Each row is a point on a tangle of strands that fork, close into loops and nearly touch. The rows are in no order.
Points whose rows are less than 110 apart are linked; no others are. Some points are linked to none.
Fabe: [-15  36  -6  27 -30  -9 -46 -47  -2 -44 -37 -11  14   9   2   5  -6   8
  44 -32 -44 -34  -2   2 -26 -11   4   5 -18]
tuf: [ -3 -16 -12 -27  23  23  23  19  24  33  43  50 -29  53 -25  21  -3 -13
 -36  17  52  31 -39 -23  30  21   6 -38  15]
mukel: [ 25   3 -41  17   3   4 -27 -10   1 -10   8  30  -5  38 -31  18  -7 -26
  -8  35  21   3  -8  12  48 -17  40 -33  -7]
Feba: [ -6 -26  15  -7 -17   5  24  26 -10 -16  -5 -19  12 -22  16 -25   9  31
   2  15 -48  33  26  58 -19  -5 -13  35   7]
kip: [-19   6   7  39  39   4 -53 -18 -10 -33 -10   6  17 -59   8  -3  24  25
  25 -88 -46  10  32 -13 -39  11  21 -11  14]
paz: [ 22  -7 -20  23  52  -1   5  -8  13  47 -25  11 -18 -17   8 -24  13   3
  13   0  29 -13  12 -71  15  32 -11 -17  14]
barap: [  8  -5  16  -5   1   2 -16 -22  -8 -50   2  -1  -6  -3   2 -14  -7  15
  58 -28 -70  19  26   9 -49  51  61  21  10]
Nuvuf: [ 11   2 -19 -25  18  -7  11  28  19 -30 -10  38  29  11  -5  -6  11 -33
  14  13  -4 -20  28 -21 -25  -8 -48 -15  -7]
gomu: [ 17  21   7  -1  19 -11   3 -32  10   2 -14 -15 -69 -22   2 -10 -31  -1
  17 -14  -3  -9 -19 -53 -14  65  46  23   2]
gafos: [-56  21   4   0  -8 -12  -7 -38 -19 -16   4 -13  -2  15 -18  11  15 -11
  16 -33 -11  26  15 -34  -3  -4  25  15 -46]
Nuv: [ 28 -10  -1   7   1   5  -1  15   0  50 -30 -42   5  -2  34 -37   4  13
   8  51  13 -26 -28   0  33   8 -28 -28  12]
Nom: [ -2 -24 -25  16  22  18 -14  12  13 -27  -2  -1 -19 -41  -9   1 -15  14
 -40 -35   0  12   6  19   6  12 -11   6  24]
Rili: [-34   4  13  -1  27   0  -9 -35  18 -10  22  -1  18 -20 -23  10   9 -23
  27 -34   1  -3  36 -56 -23  16  51   0 -21]
fune: [ -9   2 -30 -60  27 -10  20  12   1  36  23  40  -8  74  14  19 -24  -7
 -23  25  37  12 -54 -14  16   2 -10 -60  16]
seb: [ 10 -19  -9  21  -5  -5 -12  -2   3  15   3 -10   4  18 -14  14  34 -28
 -26  -1  11  16 -16 -18  51  -9 -34 -48   5]
bazip: [-13  34  -7  31 -25 -19 -33 -19 -18 -16 -33 -34 -26 -20  14 -27   8  19
  26 -29 -29   3 -10 -10 -12  -4   5  39 -33]
borup: [ 19   8   1  30   4  -4 -13   8 -25 -28 -19  18  64 -22  12  33  18   9
   3 -22 -26   2  33  37 -15 -54  -9 -14   0]
lud: [ 13 -12  23 -20  18 -13  18 -23  25  11  -1 -44   5  -6  19   9  -7 -21
  19 -16 -17  18  -9 -32 -50  44  17  -7  16]
kozu: [-60 -23  -2 -19  39  24  15  20  21  24  45  20  40   5 -10  20 -12  20
 -47  11  17  16  21  22  13 -30   5 -34   0]
poba: [ 25  -6  -6  -3  15  15  22  35  12  53  12  -9  48  17   2   7  41  27
 -29  32   5  34  33  -6   8 -30 -46 -38  26]
sakan: [ 13   9  20 -24 -48 -55   9 -16 -21  23 -32 -18  39  43  28  -5  -6 -30
  34  12 -10   4 -21 -17 -27 -16  -1   0 -27]
devi: [-31 -22 -47   3  25  16 -47 -33  16  -7 -17 -22 -18   6  -3 -39 -32  27
  -3 -49 -35  40  -8 -14 -37  48  48  10   1]
Filop: [-10 -20  10 -31 -23  32  30  26  23   6   4  -7  40  -9  -4  14 -25 -16
   0  48  -2  -8  -2  51   5 -40  14  -5 -38]
Zek: [ -6   0   1  -3  -6  25 -29 -19  30 -13   6 -33  34  34 -14   1  16 -26
  20  44  14 -34  35  12   7  -7  10 -27 -14]
Bon: [  7   5  18 -34 -51 -40  33   7   0  40  -9 -10  39  65  34 -23  -7  -9
  18  53  17  11 -36  12 -18 -37 -19  -4 -28]
Mozu: [ -6  23  -1   1 -54 -27   1   3  11 -14  -1 -17  -7  52  16 -55   0   0
  -5  53  25  17 -25  40  25 -20 -38  20 -12]
vepo: [-27  -4   8 -10  48 -29 -13  -1 -24  14  16  52 -11 -17  -6  -3 -15   8
  13 -52   2  -8  20 -49 -33  36  19  19  18]
vug: [  0  -1 -22  -1  65   5   3  16  21  46   1  33 -36  18   8 -21  -1   9
 -26   8  66 -20 -13 -49  24  50 -17 -16  34]
Fimud: [ 13  21 -42  11   4  32  13  18  27  -2 -15 -23   8 -40  12  -4   8  12
 -33  13  34   6  27  22 -10 -34 -18  18 -18]
pebuk: [-19  -7   5  18  15  27 -31 -35   2 -58   2 -19  11 -11   2  -5  -9  34
  23 -20 -47   5  23  52 -39  37  57  13  41]
vuka: [ -2 -10  47   1 -58   7  12   9   6   6  -2 -22   6  20 -23 -31  34 -17
  29  59  -4 -19  19  17  39 -13 -10  14 -34]
mumuz: [ 52  11 -50  34 -22   3 -36  -6  28 -13 -40 -36  -3  -3   9  -9 -21 -19
 -14   4  18   1 -46  13  10 -19 -26 -21 -11]
Buk: [ -5 -22  -4 -31  -2  29  27  -9   7   3  21   6  31   6 -19  18 -38 -20
   7  29   1  13  -3  19 -14 -17  76  -7 -23]
buput: [ 35   4 -15  30  16   2  -7 -15  -9  -5  11  34 -32 -22 -23  53 -28  -3
 -37 -26  21   0 -31  -5  28  -4  17 -20  35]
beg: [-40  -5 -21   2  43   0 -12  -3 -19  53   4  18 -32  39   7 -28  -1  26
  -7   7  48 -23  11 -42  15  49  -6  19  10]
Beb: [-45 -24  -6  -9   7 -12 -15   9 -29  15   9   6   1  39  -2 -30  -7  15
   8  36   1 -24 -14  12  44  -5 -27 -28  -4]
vusu: [  2  21  31 -27  -8   2  54  30  -6  21  12 -11 -31 -20  35   7   5   2
 -28  13  31 -33 -37 -30 -10  14 -51   3   4]
doku: [ 35  -7   9  -6  12  17  31  -1  22  17  14 -14 -14   9  11  -1  10  30
 -12  45  11  11   9  17  -1  34 -16   5  51]
giner: [-14 -32  37 -15 -48  13   5   8  27 -20   6 -33  13  12 -20  17  14 -67
  -2  -3 -17 -11 -10  -3  33 -12 -35 -23 -44]
mus: [ 26  14  -5  19  46  -4 -11 -30  10  10   7  15 -21 -27   7  -9  -8  34
   6 -41   3  35  20 -20 -52  49  70  34  43]
torik: [-50 -20  29  14  -5  34  14  17  14  -1  16 -45  -5 -44 -13  -9  18   3
   4 -10 -29  -3  26  16  31   0   3  13 -39]
Pip: [ -9 -19  23   9  14  25   0   6 -15 -21   2 -34  23 -35  14  -3   4  45
  10   0 -42  14  35  68 -29   9  28  18  44]
Vov: [ -6 -40  22 -25 -28 -15  27  25  -8  16   3 -21  25  10  16  -9  -6  13
 -12  21 -31  21 -20  41   0 -16 -39  -2   7]
luze: [-29  10 -15  43 -18  -8 -27 -20  -8 -24  -4   3 -37  10 -19 -14  22  30
 -16 -27 -13  40  25  20  30   6   2  50   5]
talev: [ 68  33  16  -2 -14  17  12  21  -7  14  -9  12   5 -25  14  35 -17  16
   1  46  21 -59 -13  17   6 -29   4  -2  25]
ton: [-19 -26  37  -4  -3   6  17 -12 -31  15  35  23 -35   4 -27  18  -2 -20
  -3  -1  -7  -5 -12 -24  48  31  20  -5   4]
pepug: [ 27   9  35  -7 -54 -21 -25  -4  -2  -6 -36 -15   2  28  19 -25   2 -32
  34  18   0 -66 -44  -5   9 -16 -52 -12 -11]
rov: [  1 -19   7   2 -17  -1  -4 -21  -1   1 -15 -28 -43   0  -5 -24 -17  -5
  21  12 -17 -22 -29 -18  11  36  19   7  -9]
kesut: [-14   3  -8 -16  56 -25   6  -1   6  14  21  50  13  -9   8   2 -11  -6
  -8 -26  28 -27  -8 -40 -19  12 -14 -27  32]
Puziz: [-22  -3 -18 -33  18   8  25  21   2  22   2  23 -20   6   1 -15 -13 -13
   0  38  37 -45 -23 -43   8  10 -12 -18 -20]
Zofu: [ -5   2   9 -17 -10 -23  45  14  -8  23   7  18 -18  38  -1  -7  36  -3
  -8  14   2  41  11 -29  16  21 -27  31   9]
faso: [  5  -9  42  14   3  19  -8  -7  -3 -39  -2   1  47 -39  -9  40  11  -4
  23 -36 -39 -10  41  24 -26 -21  18  -8   5]
Binuf: [ 48 -15 -30  -3   6 -14  18  21 -12  10 -26  22  16 -12  19  20 -35 -10
 -20  -6  -2   0 -44  12  -7 -25  -1 -31  13]
momak: [ 65  30  -3   4   9  -2  -8  35  -1  33   3  24  33  18  -3  49  12  -4
 -13  30  15 -16 -10  -5  28 -55 -26 -63  14]
pef: [ 14  -4 -58 -21   7 -21  -6  -2   7  -1  -1  26 -21  58   7 -17 -20  -2
 -40  10  21  24 -33  10   1  29 -23  -9  25]
gasoz: [-49 -41   4  19  51   7 -33   6 -15  31  17  25  -8 -33 -10   1 -13  12
 -24 -89   3  34   9 -16   9  22  24   8  -7]
Neb: [ -7  40  14  11  -5  22  16 -13  -3 -19   6 -17  12 -27  -5  15  33  10
  34  11  -5  -8  54  14 -36  -4  39  39 -16]
veb: [ 16   6  -9  15  26  -6  15  -9  18  30   0 -17 -48 -13   7 -14  12  11
 -11  -9  14  32   4 -38 -22  59  28  41  17]
zoli: [-61   2   0 -18  23 -28  -8 -13 -53  46   1   5 -26  32  18 -18 -26  28
   6  -7  16 -21 -26 -16   8  30  18  20  -8]
lefav: [-19   3  -3  27 -13   7 -24   1 -10   8 -24 -28  10   8  12 -38  10  14
  24  40   6 -43  -1  28  38 -21 -30 -13 -14]
lav: [ -4  30   3  16  21 -19 -26 -42 -22  -4 -19 -17   9 -25  29  14  32  15
  13 -65 -31  31  20 -27 -46  17   1   5   9]
kedaz: [-43 -24 -37 -19   4  15 -18   0  30 -40   1 -14   8   7 -14 -28 -28 -25
  -2  -9 -17  -5  -3  21   8   0 -22 -28 -22]
gemo: [ -5  15  -5  17 -39 -20  -9 -24 -32  -2 -29  16  43  26  -4 -20  -4  -3
  39  25 -12 -10   1  15  12 -51  33   3 -42]
fer: [ -6   8 -26 -44  37 -18  10   0   5   7  35  18   7  43  14  24 -21  11
 -37   7  27  18 -24  11 -24  -1 -25 -22  51]
rubi: [ 22 -36  24  11   8  28  28  29  28  18  17 -14  41 -15  -8  22  35   4
 -24  19 -15  25  38  20  20 -24 -12 -23  18]
kibol: [-31   6 -11   7 -20 -14  -6   5 -10  19 -15  -7 -34  33   0 -68  26   8
  10  24  13 -14   8 -45  30  13 -42  26 -29]
ruvak: [  6  13 -11  -7 -50  18   0   9  23 -18  -2 -23  -3   7  -9  15 -23 -19
 -21  31  22   8 -37  63  13 -44   2   3 -32]
dafun: [-37 -12  -6 -13 -16  -3  13  34  17   8  -4 -11  37  30  -7 -29  38 -26
  -5  17   2  18  24  -2  31 -39 -65 -28 -48]
lan: [-35  -1   7 -18  29  13  28  14  11  51  31   0  49  13   7  14  25  36
 -37  15  19  48  38  10 -23 -32 -13 -13  18]
lozub: [ 12  26  -4  -5  38   6   3  -4  -3  29  15   7 -27  48  13  -4   1  26
 -13  56  64 -28 -31 -26  34  33  -7 -24  45]
Mumit: [ 10  22 -48   2  -7   1  26  -5  18   8 -24 -20 -36   1   5 -32  -9  -8
 -10  12  25  35   1 -17 -28  17  14  49 -17]
sulaz: [ 12  -5 -11 -43  -5 -38  28  11 -14   8 -16  21  35  34  15  -1   2 -32
  15   2 -10  -9  -9 -27 -33 -14 -35 -17 -14]
tusi: [-14  47  16  17 -12   8 -28 -48   6 -52  -8 -22   5   1  -2  16  32  12
  38 -22 -39  -8  39   3 -51   4  28  38 -14]
vuno: [ 19 -10 -20  29 -17  25   0   4  15 -18  17  22 -12  -5 -48  37  -2 -15
 -35   9  10  28   9  27  60 -25  25  -7 -11]
Babal: [  8  37 -22  25  32   0 -18 -28  -5  17   7 -10  10 -10  13  24  -4  30
 -12  12  37 -17  -3  -3  -5 -12   8 -23  27]
senof: [ 37  13 -31  19  28 -10  -3 -21  -4  41 -25 -10  23  -7  14   3  16   3
   8   5  22  10  18 -32 -10  -5  16  -9  10]
mot: [  7  16   5  11 -70 -28   6  -3 -14 -23  -2   6 -32  14  -3 -26 -18  -2
 -11   6   6  21 -43  33  21 -15 -32  36  -5]
duvid: [-21 -10 -26  22  55  -1 -49 -25   0   5 -17   5 -14 -10  -3 -20  -8   6
  11 -77 -33  36   5 -66 -23  49  39   0  -3]
bapef: [  9  45   8  18 -18 -10   3  -2 -17 -11 -14  -4   4 -26   5  34  28  -9
  -3 -16   0 -21  11 -19   2 -38 -28  16 -17]
domoz: [-23 -26   9   1  20 -25 -14  -6 -55  24 -10  -5  33  18  18 -20  20  31
  37  -5 -36  11  20   1 -10   3  12  -1  12]
pum: [ 11   7 -61  16 -16 -17 -28 -13   6 -12 -32  -6  -9  -1   3 -10 -25 -23
 -30 -35  -2  33 -41  -4   6 -21 -12  -8 -23]
geba: [  1 -26  51   1  20  16  34  -9 -12  50  34  -4 -13 -35 -12  23  -3 -12
  22   3   0  -9  -9 -31  16  26  50 -17   4]
tefal: [-10  14  54   1 -58  21  -6   8   7 -30  -1 -26  23  11 -19  42  21 -38
  -2  13  -4 -39   6  37  26 -37 -14   1 -44]
dozek: [ -9 -18 -30   2 -30  -6 -20 -14  43  -9  10 -25 -15  53  -2 -61 -24  -5
 -18  40  18  22 -37  47  33  -4 -18  -7 -11]
gilan: [  9  14  55   1  33 -35  26 -21  -4  30  35  23 -21 -18  10  31   0  22
  -7 -14  22  -6 -12 -25 -29  27  13  10  62]
dazem: [  2 -29  29   1   1   4 -11 -21  21 -13  21 -23  24  -1 -27  33  23 -49
  -3 -10 -16  -6   9 -23  26   4 -18 -44  10]
vigin: [  2   1  -1   5  -2 -35 -24 -23 -31 -28 -12  -2  45  -1  17  17  29  -9
   8 -48 -34  25  26  -7 -23 -16 -21 -20  18]
ninug: [-10 -19 -14   5 -11  18 -37 -16  14 -44 -17 -25 -26  -3 -13 -37 -37   1
  20   8 -30 -40  -8  26  17  22  -7   3  -7]
Suzum: [-13  44  11  16  18  -2  -1 -31  -5   5  11   3  -8 -16  -8   8  21  16
  25  -5  26 -19  40 -37 -24  12  30  32   1]
mufe: [ -1  -2  35  -8  25 -11  33  14  26   0  56  55 -15 -53  -4  12   1  29
 -28 -21  45 -11  -6  -7 -26  15  -7  21  57]
bepe: [-48  13  -6 -26  30   9  19  41  -7  18  22  33 -13 -18  18 -16 -10  24
 -12  23  40 -56  -1 -14   7  -3 -38  -8  12]
Fem: [-14  19  -6  -5  -2 -18  -8   9 -24 -35 -16  10  -3 -32  14  -4 -17  17
   5 -33 -30 -30  10  17 -41   1 -30  17  10]
foge: [-19   2  51  -5 -24  48  -4   3   9   0  21 -50  19 -13   4  42  13 -11
   4  20   6 -59  -1  31  15 -26 -10 -13  -5]
veni: [-22   2   8   7 -39   7 -10  -7 -17 -27 -25 -13  19  -5   1  -3 -22  -7
  28  -4 -35 -16 -13  52   0 -50  24  12 -51]
Gilir: [-57 -30 -15 -17  49   3   3  23 -11  27  25  66 -18 -18  -5 -14 -33   9
 -27 -67  19   0   7 -32  -5  18   6  17 -19]
Lede: [ 27  39 -37   5  -7 -23 -28  31   1  18 -11  13  18  48   3   2  21   5
 -10  45  28   0  -8   3  35 -58 -41 -42 -12]
fak: [ 14 -27 -54  22   1  -8 -34  -5  27   5   0   6 -30  46  -8 -44 -13  -1
 -33   9  29  49 -47  34  49  25 -10  -2  13]
sar: [-24 -24 -22   3   8  16   6  -2  38   5  -2 -24  19  36 -19 -29  30  -8
   9  54   6  28  51   9  32  -3   5 -16 -16]
ludus: [-53 -13  34   0  42  -1  -8 -11   3   9  48  20  31 -35 -10  24  -6  19
  -6 -38  20  12  17  -4 -23 -15  36 -17  23]
gifut: [ 40  32 -16  26 -62  -5 -13 -10  20 -18 -35 -40  15   4  15  -6  -6 -18
 -20   5  20  17 -37  30  -1 -54 -32  13 -28]
Rolab: [  5  -1 -28  53  25   8 -31  -3  -9  19 -12  -3 -32 -15  -3  -1  19   9
 -33 -30  19  22  -3 -21  30  27 -23   7  22]
Mov: [-14  -6   7  21 -15 -14  -6  -7 -21  -8  11 -27 -60  -2  -4 -16   7  30
 -12 -33 -40  59  -2  18   3  47  19  51   4]
kalaf: [ 31  -6  40 -25 -50  -5  -5  29  16  -1 -19 -33  36  25  25   0  11 -34
  10  24 -12 -42 -22  27  -9 -37 -63   3 -19]
fofed: [ 17 -23 -18  -9  39  -3   3 -14  30 -17  -4  -7  23 -26  15   2   5 -30
  -2 -51 -16  46  20 -36 -67  31  14  -6  16]
Rakom: [ 30  12 -21 -22  -2   7   4   7 -12 -18 -35  10  47  -8  27  -1 -30 -19
  31  10 -17 -24   6  30 -65 -27  41   3  -8]
konuk: [ 18   4   4 -12  15 -22  -2  -7 -32 -17 -32  13   1  17  16 -38  11  30
  41 -20 -54  41  29   6 -57  39  44  39  12]
fuv: [-32  47  -7  -8  15   0 -10 -35 -18   4  23   7  21  12   2  55 -10  18
 -15   6  26 -10   5  17 -17 -34  17 -10   1]
Gedo: [ 27  44   3  -6 -38  14  22  13   6  21  18 -16 -30  36  13  17   3   5
 -37  54  55 -12 -63   2  34 -26 -10 -29 -13]
Busu: [ 44  -5  27   1   0 -21  20   6 -15  -1  -9   9  13 -56  23  42  -9 -10
  12 -52 -27 -13  -8 -18 -41  -7  -2   9  31]
buvi: [-23 -13  31  -3 -24  11   9  36   8 -16   3  -2  17   6 -20  -7  50   1
  -2  32  -7 -22  53  24  39 -27 -48  -7 -34]
Zok: [ 10 -19   1 -16  -3 -36  24 -20 -15  46  -9   2 -12  48  21 -10 -39  11
  -1  35   6  27 -48   4  11  22  40   1   7]
Lak: [-13   9  23  16 -24  41 -37  12  -2  11   0 -49  21  12   6  11  17  -3
   6  42  20 -54 -14  25  52 -36 -26 -51 -20]
mame: [  8 -20  -8 -30 -11  -1  20 -15  -7   2 -17   5  21  23   5 -13 -56 -15
  37  39 -15 -23 -18  23 -22  -6  58  -3 -17]
Lur: [ 15  15   2   2  27   2 -17 -17  11   6   3 -23 -17   4  19  19   0  -1
  -9  27  34 -39 -23 -11  15  21 -20 -46  44]
darok: [  5  38 -16  25 -48 -25 -16 -21  -9 -53 -10  13 -23  27 -28   1  10  10
 -11  15  -2  18  -1  27  20 -22 -11  31 -12]
lesi: [-19  -4  11 -13  11   0   2   1  -6 -66  -1  39  -2 -25 -15   3   6   0
  47 -41 -61  18  44 -10 -62  13  33  32  -8]
mip: [ -9  -6   1   0 -19 -41   4  -9 -56  44 -20  13 -35  18  22 -20 -21  20
  -5   1   1   7 -58  -8  23   5   0  16  -9]
Danef: [ 36   5  10  27 -24  28 -25  -7  15 -57  -9 -17  25 -17 -23  37   1 -20
   3 -15 -20 -28  16  36 -18 -12  -8   9  -4]
bup: [ 17  -5  14   7 -12  40   5   5  39 -42  30  14 -22 -38 -37  50   4 -32
 -36   4  13  -8   2  18  28  -3  -6 -11   8]
ruvig: [ -5 -25  31  14 -46  10   0 -11   8   7 -10 -36 -15   3 -17 -36  -6 -31
  47  35 -20 -27 -11 -14  39   9  35   0 -41]
zam: [ 28  12  24  -3  -6   1  21  13   3 -26  -1 -17  -9 -48  22  24 -13  16
  -1 -31 -17  -4  -7  19 -56  19 -20  37  40]
vafal: [ 62   8 -13  27 -32  -3 -33 -31   3 -27 -36 -17   0  -5  -4  27 -12 -22
   7  -6 -12 -12 -17   4   8 -13  -3 -20  17]
murov: [ 16  -5  37  -3   0 -10  20  -2 -19   2   8 -18 -61 -18   3  -8  11   8
  37 -13 -50  44   8 -16  -2  54  49  47 -20]
vike: [  9  -6  42 -19 -45  -2  26  30 -16  13 -12 -21  54  -7  26  18  15  -5
   1   5 -27  -4   2  34 -18 -57 -35  13 -22]
Moko: [-38   1 -38 -12  14  -1 -37 -37  -4 -26  -1  13 -11  39 -12 -25 -22  10
   8   1  -5 -11   6 -10 -15  40  13  -3  19]
zovi: [ 14 -30  40  14  21  23   3   1  -3  18   6 -18  49 -32   1  24  31   3
  22  -9 -26   5  40   7   0  -3  19 -24  20]
fimod: [ 40   9  -6 -24 -21  -5  12  -9  33 -32  -1 -23  -8  30   2   8 -10 -29
  -6  22   5 -25 -17   3 -32  18 -24   1  18]
sok: [ 22  13  14  18 -18  14 -12 -30  -5 -16  13  -8 -19  16 -14  10   1  20
  31  56   6 -31  18  20  27  26  36   6  29]
damob: [ 34  19  42   6 -18  24  22  14  23  -5  15   8 -12 -36  -9  12  32 -29
  10   9  25 -46  28 -43   5  12 -25   8  -1]
fepi: [ 33   3 -22   8  -9   6 -11 -14   1 -27   5  20 -30  21 -15  -1 -29   8
   4  48  15 -17 -27  27  26  10  27  -9  18]
Ruk: [  9 -31 -24  -8  10  11  13  31 -17  27 -14  24  11 -20  -5 -20 -11   8
   1   9   1  14  16   6  11 -15  24  12 -14]
Bes: [-24   5  -7 -29  10   8  15  24  16 -58  22  28  -1 -22 -14  -5  -9  -3
   5 -18   2 -45  27   2 -34  -7 -43   8   6]
luz: [  4 -12  -9 -44  -1  -7  51  43 -29  33  14  58 -27  24  -1   9 -25  17
 -30  15  14  -4 -37   0   5  -7 -19  -3  14]
latu: [ 53 -17  25  23  -2 -11  23  -5 -25   6  -8   4 -19 -14 -11   5  16   8
  23 -13 -40  30  24   2  -4  39  37  21  30]
fivuz: [ -6   9   3  12  -4  23  11  11  -3 -16  39  36 -40 -35 -24  46  -6 -14
 -55 -14  39  -8 -31 -11  37  -4 -13  -6  15]
Ramuv: [  8   1 -11  19  54  -3 -42  -5  -1   6   4  16 -24 -25   3 -16  12  30
   0 -87 -17  61  36 -36 -41  51  42  38  16]
saliv: [ 22  17 -13  -4 -37  -7 -10  41  23  14 -17   7  33  36   6 -12  10 -33
 -10  36  20   9 -32  23  44 -83 -35 -39 -50]
dis: [-16  -4  -8 -15 -21  -1  10  11  -3  18   3  26 -15  44 -12 -51   9 -21
   7  47  25 -25 -13 -31  48   5 -13 -12 -33]
kizo: [-37   9 -15  11  -3  11 -21 -29 -13 -19  -3 -10  25  -7   4  21 -18  18
  -9 -11  -5   2   0  47  -4 -27  24 -18 -17]
ribiv: [ 61  21 -18   9  23   4 -16  10   7  -8  25  38   9  -9 -20  63 -13   2
 -30  11  24   1 -21  20  15 -36   8 -40  35]
vad: [ 18  14 -26   5 -32 -14 -35   4  10 -10 -44   1  60  37   8 -22  -1 -18
  27  26  10 -20  -5  34  11 -71 -18  -9 -49]
kun: [  2  -9 -27   8  60 -13 -25  28   7  13  19  61   7  -8  -5  15   4   4
 -42 -28  40 -11  -1 -27  16 -11 -43 -42  26]
ramaf: [-18  11 -16  21  17  19   2  10  -2 -16   0   3 -30 -48   6  -6 -15  39
 -28 -33   1  31  20  39 -27  10  24  55  12]
dep: [ 25  -6  -7 -18  13  -5  36  -5 -10  30   1  -8 -11  21  18 -15 -18  35
   0  39   1  26   8  17 -17  33  45  31  27]
saku: [ -5 -28 -12  20  12 -17 -12 -13   2  12   2 -37 -12  24  -3  -3  21 -17
 -31 -23 -15  42 -13 -18  24  32 -40 -14  20]
Datom: [ 10  -3   6 -34 -14  14  42  40   5  12  40  46 -29  23 -11  24  -9   4
 -40  46  23   6 -46   6  47   7   1 -20  11]
tav: [ 22   2 -63   7  -3 -13  -5  -4 -12 -37 -38  21   0 -29  -3   2 -29  -4
 -16 -58 -12  35  -3   3 -27 -21  13  16 -11]
Sed: [-34 -35 -25 -25  25  31  -3  26  45 -21  26   3  18   2 -22  15 -23 -13
 -40  -9   4  19   3  41   8 -10 -10 -44  -1]
miku: [-49   1  -5 -26 -11  -4   5 -20  -4 -21  -6 -27  32   4   7   1   5 -30
  -3 -39 -26  42   4  -7 -45 -12  14   3 -46]
Geves: [ 17  10  31  16  15   4  17  11  25  -7  32  30   0 -56 -16  23  26   3
 -11  -5  33 -35  34 -23  -9   2 -20   5  43]
silig: [ -2   0  28  -8 -11  12  21  25  11   0 -15 -14   1 -35  -4 -16  37 -32
  43  -2  -6 -43  27 -37   2  -4 -22  11 -37]
tef: [ 11 -23 -27  10  27 -12   1 -35  14   6  14  -7   1   6 -15  14  13 -29
 -19 -47  -4  59   8 -41 -10  31  10  -9  16]
bova: [-55 -27  26   8  24  10   1  12 -27  32  14 -29  -3 -48  -3  -3   8   3
  -2 -53 -18  22   8 -17  13  11  22   2 -27]
fazap: [ 41 -33  30 -30 -40  -6  35  34 -19  28   8  31   9  45 -11  -5  -2  10
   8  62 -24   0 -26  13  40 -16 -18 -33  23]
Gube: [ -2 -24  24 -18  -5 -16  -9 -47   8 -14  17 -37   7  29  -3  25   0 -34
  29 -14 -40   0  -3 -24 -17  35  -1 -26  19]
faz: [-36  -9  17 -18  48 -16  -5  -2 -20 -34  34  42   2  -9  -6  -6   7  23
  23 -51 -24  29  45 -15 -46  33  24  27  27]
dun: [ 48  -2  56 -19 -18   7  38  15 -27  18  -9  11  18 -20  10  24  -7   3
  37  20 -15 -57   2  -4  -8 -15  14   5  14]
fovid: [-52 -23  19   1  -8  22   8  17  -5   8  29  -4 -34 -17 -26   2   0  -6
 -25   1   5  -4  -6  -5  66   5  -2  -9 -26]
sidu: [-22 -11  -5 -11 -11  -6   5  40  -6 -15 -32  -5 -30 -38  -3 -49   6  -7
  28 -18 -24 -35  14 -26  -5  12 -30  21 -37]
reta: [  9 -18 -18  32  16  24  -7   8   6  55 -11 -42  -9 -31   9 -12   8  17
 -22   6   8  10  -8  11  40   3  -5 -13   7]
mefep: [-35 -12 -33  -1  44   9 -30  29   2  17  26  67 -19   5 -27   3 -11   6
 -50 -50  50   6  12 -25  24   9 -19  11   3]
Kef: [ 10  39  44 -12  27 -34  35  -7  -7  13   8   0 -19 -33  19  17   3  17
  31  -8  11 -19  16 -47 -48  19  25  39  14]
fonam: [  9 -16 -25  -5 -24   3  17  25  30   0 -27 -15  53  26  -5 -45  27 -23
   5  33   4  35  37  11   3 -25 -21   7 -41]
gov: [-46   7 -20  -9  -8 -26  -4  28 -30  -1 -24  29 -33   4   6 -65  -3  16
   9  -7  -3 -21  -7 -22   5  -7 -32  40 -39]
laso: [ 51  15  34  10 -23   3  21  10 -27   2 -15   4  14 -50  10  48  -4  -9
  28 -12 -21 -10   0  22 -22 -32  38  30  -9]
Badi: [ 18  19   6 -12 -23 -22  -6  -1 -22 -24 -35  17  -2  -5  13  -7 -28 -10
  34  -5  -9 -72 -24 -11 -22  -5 -28  -3  -2]
lep: [-22  32 -37  -1 -12   1  14   6 -11 -32 -20  28 -18 -25 -11  -4 -16  -9
  -9 -30  -1  13  17  -9 -25 -25   9  38 -49]
lil: [ 21   5  28  18 -24  30   5 -15  24  -7  14 -56 -21 -14  -7  13   9  10
   6  36   3  -9   3  26  12  28   7  13  36]
samer: [-19  23 -11   2 -17   6 -14 -16  -2 -28 -13 -38 -37 -40  12 -13 -13  25
  -1 -37 -32  41  -1  22 -43  22  34  56 -21]

A piece is all that can be reached along the links. How many separate loops has the piece of each point below (a circle has one, a figure eight two, a Y none), and how many tips (points with one link)?
saku | loops 3, tips 4
gemo | loops 2, tips 0
kedaz | loops 0, tips 6
Feba | loops 1, tips 4

How many points has the smallest loop of links through each point below? Write - if it is on no loop.
momak | 27
senof | 6
saku | 7
Rolab | 11
tusi | 23
fonam | -
Badi | -
kesut | 5

A fork is a point with three links, a tip a point with one. Leave the first point through the second and follow the links. Name the first fork or tip that comes.
fuv; kizo | vug
fivuz; buput | Babal
Kef; gilan | dis
barap; pebuk | Fem
luz; Datom | Mov

Name the points in between on the shortest way along the links from the first point to the second, in order.
fuv; vuno | kizo > veni > gemo > vad > saliv > Lede > momak > ribiv > buput > fivuz > bup
torik; talev | bova > gasoz > Gilir > vepo > faz > lesi > barap > pebuk > Pip > Feba > Vov > vike > kalaf > pepug > Badi > Fem > zam > Busu > laso > dun
Kef; fofed | Suzum > Neb > tusi > Fabe > bazip > samer > ramaf > Nom > Rolab > saku > tef
buput; dep | fivuz > bup > vuno > mukel > fepi > sok > lil > doku
